Points, in no order, along strands that fork and pass close to each other.
Two points are linked if the straight distance between their rows is under 37.8. Some points are linked to none.
Z27: [-11,15,20,-27,32,9,2,9,-4,-20,-26,5,11,-5,-16,1,16,-1,12,-25,-7,23,-20,29,7,8,-16,-30,8]
Z325: [31,-33,7,3,-1,-19,53,-15,-5,10,20,5,-9,11,20,-24,4,-10,-4,8,-18,-2,-1,-24,-2,-2,21,21,-16]
Z537: [10,15,-14,10,-14,11,-13,28,-21,-19,-6,-11,-3,-15,-22,6,7,-9,5,22,-2,-24,-6,20,18,21,-9,-20,40]
Z470: [16,8,9,-31,4,2,42,5,-10,-9,-12,11,-15,-9,-6,-20,20,9,-10,-22,-9,-15,8,-16,10,22,8,-22,-8]
Z744: [9,-9,-26,13,-15,1,-7,9,-10,-4,16,-12,9,-17,-5,7,-20,-2,8,32,-20,-16,8,-11,-6,17,-1,-3,20]
Z672: [13,6,-6,-21,10,-1,14,8,-4,13,14,3,3,22,-22,-20,35,-4,-18,5,-2,0,16,6,7,22,-18,2,4]
Z220: [-6,-25,6,17,-2,-15,-22,-4,36,24,30,19,9,23,2,-3,-15,6,-8,-2,-1,13,12,9,-13,-20,-4,23,-32]
Z311: [-21,2,8,-2,-20,11,24,-4,-6,-18,-30,-5,-12,8,29,24,-10,-9,28,-6,16,2,-37,-31,-11,-17,31,5,-23]
Z440: [-1,-30,-22,37,-28,-18,11,-4,-8,10,46,-6,13,-15,-2,-3,-29,8,-2,26,-13,-12,10,-6,-12,3,13,10,-15]
Z927: [3,24,18,-39,35,9,27,-4,-1,0,-11,16,8,0,-29,-10,29,5,6,-26,-15,17,-4,13,0,18,-1,-13,-3]
Z518: [-29,6,12,6,-4,8,-19,-13,14,4,-28,-14,-12,1,40,16,-5,4,21,-18,20,23,-12,-9,-3,-29,26,36,-4]
Z802: [-8,13,3,-2,-8,8,7,4,-5,-15,-29,4,-13,-24,17,22,-1,-1,12,-2,19,-15,-12,-25,0,-18,11,-15,7]
Z551: [7,-6,-24,10,-3,16,3,27,-12,-9,3,-3,-2,-2,-34,-11,8,-14,-17,16,-7,-24,11,-1,15,35,-15,-18,36]
Z517: [-23,14,12,-7,-2,3,-10,-7,9,-4,-23,-14,-13,17,28,-1,-4,2,4,-26,20,32,-9,3,-17,-20,16,14,-15]
Z135: [-27,4,7,9,11,-9,-37,-13,19,13,-7,0,0,19,17,7,-18,7,9,-17,15,45,-6,4,-15,-22,10,47,-16]
Z193: [-14,19,0,8,3,11,-24,2,2,-6,-14,15,7,-4,-13,10,2,-5,1,1,7,9,-13,4,-6,-7,-10,-7,3]
Z345: [7,2,-14,5,-10,5,8,6,-19,-24,-14,-3,-9,-29,1,1,4,9,1,5,-6,-22,3,-28,13,20,4,-24,19]
Z75: [14,3,-11,-9,-6,-3,6,2,-7,6,3,1,2,-7,-14,-5,7,8,-6,1,-1,0,3,-12,0,25,-10,0,-3]
Z869: [27,-19,-5,-11,-1,-13,38,-9,-15,6,13,-1,-14,7,7,-28,-1,2,-9,2,-24,-13,4,-17,-7,15,12,16,-13]
Z632: [13,10,-12,-23,-4,10,19,18,-22,4,9,1,4,3,-34,-14,17,-13,-14,-2,-3,-10,11,0,4,34,-18,-15,9]
Z848: [5,-28,-10,10,-8,-17,-9,2,20,18,41,5,20,14,-6,-8,0,4,-13,8,-11,-3,25,11,5,1,-14,12,-8]
Z242: [-3,2,5,-16,20,-3,-7,6,9,10,10,10,9,39,-11,-16,28,19,-14,-4,-4,21,-3,11,0,-15,-12,14,-16]
Z72: [7,-32,-18,31,-24,-18,19,-5,-12,2,36,-8,6,-11,10,-5,-29,7,0,24,-15,-10,14,-6,-10,5,13,5,-12]
Z621: [6,19,5,-31,16,3,37,-7,-5,7,-8,19,0,2,-25,-27,33,9,-9,-21,-16,2,5,-3,-2,16,2,-7,-9]
Z175: [4,24,9,-36,25,8,39,-8,-1,3,-11,15,3,7,-24,-20,35,9,1,-26,-19,15,0,8,-6,11,4,-11,-10]
Z745: [11,-6,-15,5,-13,3,10,12,-24,-27,-11,-10,-13,-23,9,7,-8,6,4,16,-5,-26,6,-29,11,15,8,-20,23]
Z940: [-16,-22,16,20,-11,-3,-6,-23,24,7,-8,-5,-12,12,34,15,-25,-3,14,-14,6,6,-9,-20,-8,-26,22,23,-16]
Z97: [5,2,-2,18,-20,2,-34,3,-4,-1,3,2,3,-23,12,18,-40,-12,10,31,-4,-23,9,-8,-9,0,3,6,6]
Z588: [-29,13,17,10,1,5,-31,-9,8,6,-38,-12,-11,-4,40,19,-9,8,17,-6,17,28,-8,-3,1,-34,18,37,2]
Z137: [4,-2,3,21,-17,-4,-26,-10,4,5,3,0,-4,-21,22,22,-40,-10,13,28,2,-20,10,-14,-13,-5,13,9,4]
Z844: [-18,18,13,-15,9,4,1,4,-6,-14,-26,0,-1,1,6,3,5,-2,3,-23,2,28,-9,15,-8,-14,4,-26,-4]
Z711: [12,-28,-15,10,-13,-11,14,-5,-10,-9,7,-10,1,-10,7,-2,-22,12,-4,9,-18,-13,9,-18,3,15,2,-3,-2]
Z290: [16,-45,5,32,-30,-22,35,-8,-4,-2,24,-5,4,-2,24,-3,-24,-2,1,13,-2,-6,2,-19,12,-8,22,9,-22]
Z908: [-29,9,9,-5,-16,12,17,2,1,-15,-30,-10,-14,11,38,22,-6,-9,25,-13,21,12,-30,-20,-8,-19,30,9,-19]
Z489: [9,11,-18,12,11,7,-23,6,-10,-7,7,-14,-6,-5,-24,-10,10,-3,-12,15,11,-25,3,39,18,9,-25,-18,46]
Z397: [-11,23,0,-6,8,10,-15,3,-4,-2,-7,8,6,-2,-15,8,8,-3,2,-6,10,17,-14,14,-10,-5,-11,-13,0]
Z547: [-3,-24,-18,28,-17,-7,-20,-11,19,25,56,-8,28,1,-8,-3,-6,-7,-15,15,-4,-6,31,14,-3,-5,-10,11,0]
Z543: [3,14,0,-16,-2,-4,9,2,-6,-7,-15,-3,1,-2,-3,4,13,7,-1,-7,-1,16,-3,3,-7,4,-1,-25,-6]
Z52: [7,-26,-16,15,-18,-18,11,-9,-3,-7,11,-8,3,-2,17,0,-31,10,2,14,-15,-9,9,-11,1,2,7,0,-7]
Z272: [2,-22,-22,28,-14,-2,-19,-4,14,16,49,-7,26,-7,-13,3,-10,-5,-6,19,-10,-10,26,6,-1,-3,-9,9,7]
Z750: [-13,17,16,-20,18,6,5,8,-5,-22,-30,4,7,-5,-2,4,8,-1,8,-21,-4,24,-14,20,-2,0,-4,-33,3]
Z317: [12,17,6,-32,2,8,34,12,-16,-11,-12,11,0,-5,-21,-19,15,-6,-13,-15,-15,-10,9,2,13,36,-5,-33,4]
Z831: [3,-28,2,19,-4,-28,-2,-2,24,33,46,18,14,11,2,-20,0,11,-9,9,-16,-2,14,4,1,-14,-3,26,-31]
Z503: [3,20,0,2,-5,4,-6,4,-13,-16,-22,6,-1,-30,2,8,9,5,5,0,0,-9,-6,-7,7,2,-1,-26,17]
Z820: [13,-18,-16,7,7,1,-13,10,5,7,18,-8,12,6,-22,-6,8,-3,-24,4,0,-7,20,8,17,19,-25,-2,22]
Z314: [2,-10,-6,8,-17,-5,-3,-9,3,-15,-4,-5,-7,-4,30,14,-27,-3,11,22,-2,-19,5,-17,-2,-16,10,-3,2]
Z578: [-29,22,23,2,3,17,-25,1,-1,-1,-38,-6,-19,-23,32,18,-3,-5,21,-11,20,23,-7,4,3,-27,24,17,8]
Z694: [4,26,-1,4,-17,7,-12,25,-24,-24,-18,-6,-4,-21,-14,10,6,-10,12,18,-9,-26,-8,24,17,23,-4,-27,32]
Z41: [3,16,21,-40,38,13,11,7,-6,-10,-27,7,11,-9,-25,5,16,2,14,-32,-10,23,-21,22,5,16,-10,-24,11]
Z67: [11,-22,-27,10,2,-1,-12,8,5,7,27,-14,14,9,-17,-8,2,-10,-18,15,-4,-8,24,12,11,15,-22,-2,25]
Z76: [-12,6,11,-4,-4,-7,-15,-13,12,7,-12,-14,-7,23,24,-1,-10,0,2,-22,12,33,-10,0,-22,-23,14,24,-22]
Z534: [6,-19,-14,4,-1,-11,-18,1,18,7,23,5,19,12,-4,-3,-3,1,-11,8,-3,2,15,4,7,0,-21,8,-5]
Z562: [-21,18,23,-12,21,-9,-26,-4,17,2,-2,4,-2,40,15,-15,2,13,-6,-23,21,47,-7,18,-6,-19,5,39,-31]
Z658: [13,-12,-15,24,1,7,-36,1,7,8,27,-15,19,-15,-25,-2,-7,-9,-9,23,-3,-26,17,21,5,-4,-18,6,39]
Z475: [11,14,-2,-20,21,6,16,9,-7,5,13,3,-2,13,-29,-15,30,-14,-19,-6,3,-1,9,21,17,27,-18,-18,17]
Z462: [7,15,-9,-3,-8,7,6,2,-18,-20,-19,3,-6,-36,1,6,8,4,6,-3,-1,-10,-2,-16,7,13,3,-29,19]
Z257: [-17,19,10,13,2,8,-41,11,1,-8,-19,10,-9,4,5,12,-5,-13,7,21,10,1,-6,18,-5,-2,-6,1,9]
Z520: [25,-32,18,16,-12,-18,34,-21,5,19,27,1,1,6,21,-7,-7,-1,3,5,-8,2,-11,-22,-1,-22,15,21,-28]
Z753: [1,23,9,-39,42,11,33,-1,2,8,-1,19,9,8,-38,-18,38,-1,1,-24,-9,9,-3,16,6,18,-11,-10,5]
Z992: [-25,7,18,-14,-10,6,16,9,8,-12,-26,-7,-14,11,32,9,-2,2,14,-35,20,18,-22,-10,2,-22,21,-2,-20]
Z155: [7,10,1,-23,19,3,21,10,-6,7,13,9,2,18,-26,-23,32,-8,-23,-5,-2,-4,15,13,19,24,-19,-10,9]
Z267: [18,-5,3,-25,2,-6,46,4,-18,-9,-4,2,-20,0,3,-24,13,8,-15,-10,-8,-21,5,-23,8,20,9,-12,-11]
Z973: [-7,-23,-23,33,-20,-4,-10,2,7,12,53,-1,21,-12,-8,5,-20,1,2,25,-12,-16,22,-3,-4,-1,-1,10,1]
Z732: [-7,-27,11,23,-17,-1,9,-19,18,-4,-7,3,-9,10,32,18,-24,-8,17,-6,7,-7,-13,-29,-6,-26,19,16,-24]
Z838: [10,0,-14,-2,-10,2,5,0,-15,-5,-6,-3,3,-20,-7,-4,-1,11,-4,-1,-5,-7,1,-23,2,24,-4,-12,8]
Z907: [24,-13,-3,-12,-8,-13,19,-11,-5,7,2,-10,-6,-3,6,-3,-2,11,-1,1,-4,-3,-2,-19,-4,6,3,4,-16]
Z274: [-14,-12,9,10,-20,6,16,-14,2,-14,-21,10,-9,5,26,28,-21,-4,24,4,12,-12,-26,-36,0,-19,23,14,-21]
Z419: [23,-20,-1,0,-6,-18,21,-16,-1,12,11,-5,-5,-1,11,-4,-11,13,2,0,-11,-5,-5,-19,-6,-2,2,14,-22]
Z69: [17,2,-14,-11,5,15,14,17,-18,9,16,0,3,-3,-42,-15,18,-17,-23,-7,2,-14,13,4,11,30,-21,-9,19]
Z634: [-22,25,20,-11,1,25,3,13,0,-10,-41,0,-23,-27,25,28,-4,-16,35,-14,21,6,-14,2,1,-24,27,-3,5]
Z371: [2,-24,-13,17,-10,-14,-16,-5,18,23,49,-7,28,11,-3,-6,-5,-5,-17,13,-6,2,31,21,0,-3,-16,9,-4]
Z871: [10,1,2,-12,27,-5,-7,-18,8,35,25,-9,17,31,-21,-18,30,10,-28,5,0,7,14,23,-5,-2,-29,12,7]
Z163: [7,2,-11,-5,-8,-2,16,-7,-3,-7,-15,-6,-10,-12,10,12,-1,8,5,-7,11,-7,-10,-22,-8,-8,4,-10,-6]
Z26: [5,3,-12,3,-12,-5,-9,2,-7,-19,-12,-5,-1,-13,11,5,-11,4,-1,15,-8,-11,2,-17,3,-1,-1,-14,12]
Z863: [3,-31,8,23,-21,-13,19,-20,10,-7,1,3,-2,6,26,13,-24,-3,12,-2,7,-10,-12,-26,4,-21,14,10,-24]
Z92: [26,-22,-9,-12,-5,-10,36,-4,-21,8,18,2,-6,-1,-10,-27,-4,0,-12,2,-28,-24,8,-17,-15,25,5,14,-10]
Z807: [4,-15,-15,23,-23,-16,0,-15,8,3,22,-4,7,-2,19,0,-35,3,3,22,-9,-7,7,-5,-10,-9,9,3,-12]
Z83: [-31,21,20,6,6,8,-34,-5,1,4,-36,-5,-11,-11,31,13,-9,4,14,-6,19,30,-6,5,-2,-26,19,30,5]
Z121: [5,-18,-19,24,-7,4,-26,0,11,13,39,-10,23,-11,-19,4,-6,-8,-6,24,-3,-18,22,9,4,-2,-16,5,27]
Z785: [-24,12,15,-10,-4,4,1,0,6,-10,-26,-13,-15,12,28,3,-2,0,5,-30,21,28,-10,-1,-9,-23,19,0,-13]
Z637: [0,28,-5,-1,9,11,-4,6,-7,-16,-13,8,4,-25,-31,8,14,-8,12,-4,0,-10,-17,25,20,18,-14,-25,28]
Z412: [2,-22,4,21,-5,-21,-8,-2,29,28,41,19,10,17,2,-13,-13,10,-7,3,-7,8,10,4,-8,-20,0,24,-39]
Z842: [6,13,7,-22,3,-4,18,5,-7,-3,-14,2,-2,0,-7,-7,17,14,-8,-11,-5,14,3,1,0,17,1,-23,-6]
Z977: [-4,-14,-1,8,-14,-1,17,-12,6,-14,-15,3,-9,0,21,26,-18,0,14,-1,13,-17,-17,-33,3,-18,14,7,-11]
Z247: [-20,9,17,12,2,6,-35,1,7,-3,-36,-1,-16,-3,24,14,-15,-3,4,8,11,11,0,-1,-12,-16,15,10,6]
Z880: [-4,17,-1,-11,10,4,-5,6,-6,0,1,4,5,9,-16,5,20,1,-3,-4,5,18,-11,19,-3,6,-14,-21,-3]
Z11: [-23,13,4,-2,15,-4,-37,-12,12,9,-4,-1,-2,26,17,-1,-8,4,7,-16,22,48,-8,13,-21,-18,3,43,-20]
Z6: [5,13,-14,14,12,10,-12,11,-10,-16,1,-5,-4,-12,-29,-7,16,-4,-8,6,8,-23,2,35,31,21,-22,-24,43]
Z823: [11,10,8,-26,4,-4,29,6,-5,-5,-13,6,-10,-2,-5,-12,19,12,-9,-12,-9,2,7,-7,6,22,2,-24,-10]
Z792: [7,16,3,-37,4,6,38,11,-18,-3,-5,18,4,-1,-28,-33,21,0,-18,-19,-22,-18,10,-5,15,26,-5,-19,0]
Z680: [21,-39,-1,4,-4,-10,36,-5,-21,11,23,6,-5,-7,-9,-22,-16,-2,-10,1,-31,-24,11,-19,-12,21,9,16,-14]
Z61: [-7,-27,-24,37,-22,-12,2,4,-1,14,52,0,15,-14,-10,1,-27,8,-2,29,-11,-16,17,-8,-7,4,4,11,-9]
Z687: [-25,19,21,15,5,12,-44,15,-6,-6,-35,5,-16,-6,12,16,-4,-8,12,16,13,13,-6,25,-3,-4,4,2,9]
Z43: [33,-38,12,9,-12,-14,49,-15,-5,12,26,2,-5,6,19,-9,1,-4,5,6,-12,1,-8,-26,1,-9,21,21,-23]
Z190: [13,16,-7,-14,28,11,10,4,-7,3,13,-6,-1,0,-30,-10,25,-12,-16,-9,12,-6,4,34,20,27,-23,-23,23]
Z198: [-15,15,15,-1,-3,14,-8,13,-4,-12,-37,4,-20,-23,20,24,-4,-5,13,-1,17,-10,-5,-13,1,-21,17,-14,9]
Z151: [-23,-14,9,19,-6,-5,-19,-21,25,11,-15,-6,-9,13,29,12,-25,3,9,-12,7,17,-5,-10,-12,-23,22,32,-15]
Z148: [-4,24,4,5,-5,6,-17,8,-9,-17,-27,13,3,-23,-4,10,3,-2,4,9,-2,-9,-9,6,9,-1,-4,-24,20]
Z755: [10,-16,10,-1,18,-11,-17,-22,24,37,32,1,28,26,-19,-13,15,10,-21,2,-3,6,19,19,-3,-14,-27,24,-9]
Z545: [4,-4,-25,8,-12,12,0,20,-18,-14,-3,-7,0,-8,-24,-6,-2,-8,-6,19,-15,-16,3,-10,9,35,-11,-21,28]
Z40: [-5,5,9,-15,27,-2,-1,-1,8,15,14,4,10,36,-14,-15,36,17,-18,-4,1,18,4,19,4,-7,-21,1,-5]
Z730: [-7,-3,0,12,-9,-4,-14,-9,12,-9,-16,-2,-12,2,31,14,-27,-4,5,16,2,-10,6,-14,-11,-17,14,2,0]
Z716: [-9,8,0,-4,-7,1,1,-5,2,-5,-18,-11,-10,0,16,12,-1,0,6,-17,15,7,-11,-14,-20,-24,12,-4,-12]
Z839: [6,23,2,2,-15,6,-12,23,-26,-28,-26,-3,-7,-34,-4,9,7,-6,14,8,-10,-27,-6,10,20,21,0,-35,31]
Z460: [4,16,24,-40,37,13,20,3,-8,-10,-22,10,7,-7,-29,-1,25,2,11,-26,-10,18,-12,16,5,23,-11,-23,6]
Z566: [-15,2,7,12,-3,-1,-26,-4,12,-3,-26,-1,-13,5,30,16,-23,-4,5,14,2,2,3,-10,-15,-15,16,6,-1]
Z798: [-18,16,1,13,7,7,-37,6,5,-10,-14,13,-2,6,-1,7,0,-9,-1,16,9,2,-7,14,-1,-8,-10,-4,10]
Z740: [-27,-11,0,21,12,-5,-48,-3,29,5,6,7,1,28,16,12,-14,-3,8,4,7,27,9,11,-15,-16,2,30,-6]
Z529: [-18,12,17,-15,18,-2,-25,1,11,2,8,5,2,40,5,-15,6,10,-9,-20,10,36,-5,16,-9,-22,-3,24,-27]
Z390: [29,-29,1,-3,1,-16,49,-14,-10,8,20,1,-12,8,13,-31,1,-3,-10,7,-23,-13,2,-21,-7,6,16,19,-15]
Z540: [-15,21,22,-4,2,22,-6,11,-7,-11,-43,4,-18,-32,14,23,0,-13,23,-10,14,-3,-8,3,-2,-20,18,-14,10]
Z262: [25,-25,11,3,-9,-19,27,-16,8,17,14,-6,-4,10,19,-4,-10,5,3,3,-8,1,-12,-18,-13,-20,10,17,-28]
Z3: [-8,19,6,-15,3,0,0,4,-4,-9,-19,-1,-1,5,1,4,8,5,-2,-13,2,25,-7,11,-13,-9,1,-23,-8]
Z780: [9,-12,-18,-1,0,15,7,23,-14,3,5,0,0,-4,-42,-10,7,-12,-22,-1,-7,-23,10,-7,12,34,-20,-14,23]
Z212: [2,16,1,1,-8,2,11,12,-14,-22,-27,2,-14,-29,18,22,-5,2,14,9,14,-22,-10,-25,10,-8,13,-22,14]
Z19: [10,-41,10,28,-27,-18,30,-16,6,-4,14,4,5,4,23,4,-23,-5,8,6,4,-6,-7,-24,11,-20,17,11,-27]
Z741: [0,8,-4,-7,-9,0,5,-7,-4,-4,-19,-3,-5,-11,8,11,2,8,0,-7,10,1,-9,-15,-17,-14,3,-13,-4]
Z188: [10,14,-4,2,-18,7,-6,23,-24,-29,-19,-7,-15,-36,10,9,4,-3,12,16,-7,-29,-2,-4,15,17,9,-35,31]
Z86: [0,28,-2,3,3,9,-5,6,-12,-17,-21,10,5,-28,-21,8,12,-5,10,2,-2,-7,-16,14,13,12,-7,-26,24]
Z497: [3,21,11,-34,37,9,29,2,0,8,5,20,7,11,-40,-20,34,-5,-12,-19,-7,-1,3,13,15,22,-19,-11,8]
Z483: [5,9,-18,14,2,12,-9,21,-12,-14,0,-7,-3,-9,-28,-3,13,-8,-5,14,2,-18,0,19,27,24,-16,-18,41]
Z657: [7,0,-19,8,-16,-1,-7,12,-10,-17,-6,-6,3,-13,4,1,-10,3,1,22,-11,-11,5,-15,6,15,-3,-12,17]
Z185: [4,-11,-7,-1,5,-6,-20,-3,19,11,16,14,16,14,-12,5,3,6,-7,0,4,8,4,2,-6,-8,-20,13,-14]
Z506: [-22,-7,8,16,0,-9,-30,-13,24,13,-11,-1,-4,15,17,5,-24,7,6,-15,3,30,-6,-3,-18,-23,14,41,-18]
Z550: [4,-8,-7,5,-12,-4,-5,-7,0,-16,-13,-3,-2,-11,21,7,-18,6,0,10,-3,-16,0,-24,2,-6,4,-9,4]
Z916: [7,-11,-23,6,-13,4,-4,11,-14,-12,1,-11,2,-10,-8,-1,-9,1,1,27,-21,-15,6,-16,3,26,-3,-14,23]
Z24: [13,-19,-7,3,0,-23,7,-2,18,33,40,17,14,9,-4,-18,6,11,-2,6,-19,1,11,2,-6,-7,-5,29,-25]
Z94: [-10,7,5,-6,1,-2,-18,-7,11,6,-6,-4,-4,17,5,2,-11,3,-2,-13,7,24,-9,2,-27,-17,5,19,-23]
Z673: [8,21,-12,-13,26,14,9,5,-5,-12,-2,-4,0,-12,-33,3,21,-16,7,-9,7,-5,-12,42,20,30,-20,-28,28]
Z647: [-9,7,11,-18,18,-1,-14,7,9,9,7,6,5,41,-4,-14,13,17,-12,-11,0,28,-7,15,-10,-21,-7,13,-23]
Z896: [-12,0,4,-2,-9,5,6,-7,7,-3,-20,-11,-14,7,23,13,-5,-1,10,-17,18,9,-17,-17,-17,-23,18,8,-15]
Z84: [12,7,-16,18,9,7,-36,-2,-4,-2,11,-20,6,-3,-20,-7,5,-6,-9,20,10,-23,4,38,6,-2,-26,-6,41]
Z622: [-10,-1,1,2,4,-3,-23,-7,18,11,2,7,1,17,-1,2,-17,5,-1,-12,3,22,-6,-4,-26,-18,0,23,-24]
Z173: [21,-4,-4,-22,-4,-7,34,3,-17,-5,-3,-4,-17,0,4,-17,9,10,-12,-4,-5,-14,6,-15,-1,20,4,-11,-9]
Z941: [-23,5,9,0,-5,11,-8,-13,12,1,-24,-15,-13,7,32,17,-8,-3,15,-19,23,17,-15,-16,-12,-26,25,24,-10]
Z236: [12,18,-7,-27,-1,8,24,14,-19,-2,2,2,-1,0,-23,-17,19,-8,-15,-4,-8,-4,9,5,10,38,-9,-22,2]
Z510: [15,-9,0,-9,23,-11,-4,-19,12,38,32,-5,20,26,-20,-21,25,5,-20,6,-6,3,19,19,-8,-2,-24,22,-1]
Z720: [-36,11,14,-15,-12,11,20,10,7,-17,-34,-3,-13,12,37,12,-5,-7,25,-28,23,21,-27,-11,4,-18,29,4,-18]
Z125: [-13,13,20,-25,42,12,-6,9,8,5,9,5,6,16,-17,-1,27,4,-5,-24,2,23,-16,36,14,-2,-23,-19,7]
Z514: [1,24,-13,-6,22,15,1,2,-7,-13,-8,2,1,-24,-35,4,14,-13,9,-8,7,-15,-16,38,22,24,-21,-24,36]
Z502: [23,-12,-8,-13,-6,-10,31,-8,-13,-2,2,-12,-12,1,10,-8,4,10,-4,-3,-4,-11,2,-22,-3,12,7,0,-14]
Z906: [18,0,-14,27,7,7,-42,-5,3,7,22,-18,15,-10,-24,-5,-6,-5,-12,24,2,-24,10,28,7,-3,-25,6,40]
Z112: [7,18,3,-33,12,0,34,7,-9,1,-5,21,2,6,-24,-29,26,3,-19,-15,-17,-8,12,-5,13,24,-4,-11,-5]
Z455: [6,20,-5,-13,22,9,8,6,-3,-4,2,-1,3,-3,-28,3,24,-12,1,-10,11,4,-9,35,16,27,-22,-29,19]
Z131: [-19,0,10,4,-19,13,18,-5,-2,-17,-31,5,-11,1,26,32,-17,-7,29,1,20,-11,-32,-34,-6,-16,30,10,-19]
Z494: [-8,-4,-10,29,-21,-11,-10,-17,16,10,26,3,3,-4,19,7,-38,-2,9,26,-2,-5,11,-2,-20,-11,16,13,-14]
Z465: [12,-10,-11,-1,8,2,-6,5,0,13,15,-4,12,2,-28,-7,15,-2,-20,-3,8,-6,14,3,15,19,-27,3,15]
Z924: [-27,27,20,-9,2,24,-3,7,-4,-5,-39,-7,-21,-22,32,20,0,-14,30,-16,23,21,-7,5,-1,-28,30,8,7]
Z671: [-8,13,24,-28,49,10,5,5,9,8,8,3,9,13,-25,-5,31,9,-7,-30,-1,16,-13,29,16,1,-24,-18,12]
Z852: [-1,-5,-6,-5,0,-4,-16,-4,12,10,4,12,9,15,-8,3,-3,7,-5,-2,3,14,-6,-1,-20,-11,-10,12,-22]
Z876: [11,-17,-17,-1,-11,-8,9,0,-12,-5,-2,-6,-1,-14,0,-3,-12,13,-5,1,-11,-13,7,-25,5,19,-3,-5,2]
Z486: [10,-40,-7,38,-30,-23,27,-10,-12,2,32,-11,3,-5,16,-8,-28,2,0,19,-6,-7,9,-10,-2,-3,18,5,-17]
Z400: [5,-22,9,6,10,-13,-20,-18,27,33,36,10,23,23,-12,-8,8,7,-18,-1,-7,7,19,18,-5,-18,-17,23,-19]
Z975: [14,6,-10,2,-15,8,-3,22,-27,-27,-15,-13,-14,-30,14,11,-2,-2,9,23,-7,-28,1,-14,11,13,8,-28,26]
Z208: [1,4,4,-15,32,-5,-1,-8,8,27,18,-3,8,35,-18,-20,39,12,-28,-1,1,9,13,22,5,-1,-27,0,6]
Z648: [3,-9,-6,3,-13,-2,17,-10,1,-10,-13,-4,-5,-5,14,17,-6,5,12,-4,17,-15,-16,-30,-1,-15,10,-2,-12]
Z833: [14,-1,-10,-13,10,3,5,4,-4,17,24,-1,10,11,-27,-14,26,-5,-16,-1,3,-5,17,5,5,19,-21,11,7]
Z548: [7,2,-10,18,-18,0,-29,9,0,-2,17,3,11,-20,1,15,-30,-8,13,32,-9,-23,8,-8,-7,-2,2,6,9]
Z703: [-4,-3,0,30,-18,-10,-20,-14,12,8,16,3,1,-10,20,15,-42,-6,13,28,1,-13,13,-7,-17,-13,18,16,-6]
Z35: [-2,-25,6,11,3,-12,-25,-9,33,24,32,13,23,23,-4,-7,-2,4,-14,-2,-2,9,20,15,-4,-16,-15,22,-25]
Z375: [6,-13,-14,23,-19,3,-15,8,-7,-2,23,-2,9,-21,-9,12,-27,-4,10,32,-22,-24,9,-12,-4,9,-1,0,18]
Z651: [-7,12,11,-12,24,7,-4,9,0,2,8,4,6,18,-16,3,25,1,-5,-12,8,20,-10,29,6,0,-22,-18,3]
Z42: [-18,17,15,-9,8,-16,-24,-12,16,8,-8,-7,-3,34,24,-6,-7,6,1,-20,19,52,-9,13,-17,-18,9,39,-28]
Z474: [-29,21,20,13,9,12,-37,4,-1,-5,-35,5,-12,-7,11,11,-8,-5,9,3,9,18,-6,11,-6,-14,12,10,5]

A fork is a point with three links, a tip a point with one. Leave the first point through the second and follow the links. Name the first fork or tip that comes.
Z588; Z83: Z212
Z632; Z69: Z916
Z455; Z190: Z67
Z750; Z27: Z927
Z871; Z510: Z24

A fork is a point with three links. Follow the links from the first point to the second and name the forks in between, in order.
Z175; Z375: Z916
Z486; Z94: Z272
Z750; Z497: Z927

Name the points in between on the shortest way along the links from the first point to the second, in order.
Z470; Z907: Z267 > Z173 > Z502
Z741; Z992: Z163 > Z648 > Z977 > Z274 > Z131 > Z311 > Z908 > Z720
Z185; Z785: Z852 > Z622 > Z94 > Z76 > Z517
Z27; Z262: Z750 > Z844 > Z3 > Z543 > Z842 > Z823 > Z470 > Z267 > Z173 > Z502 > Z907 > Z419
Z537; Z973: Z483 > Z6 > Z489 > Z84 > Z906 > Z658 > Z121 > Z272
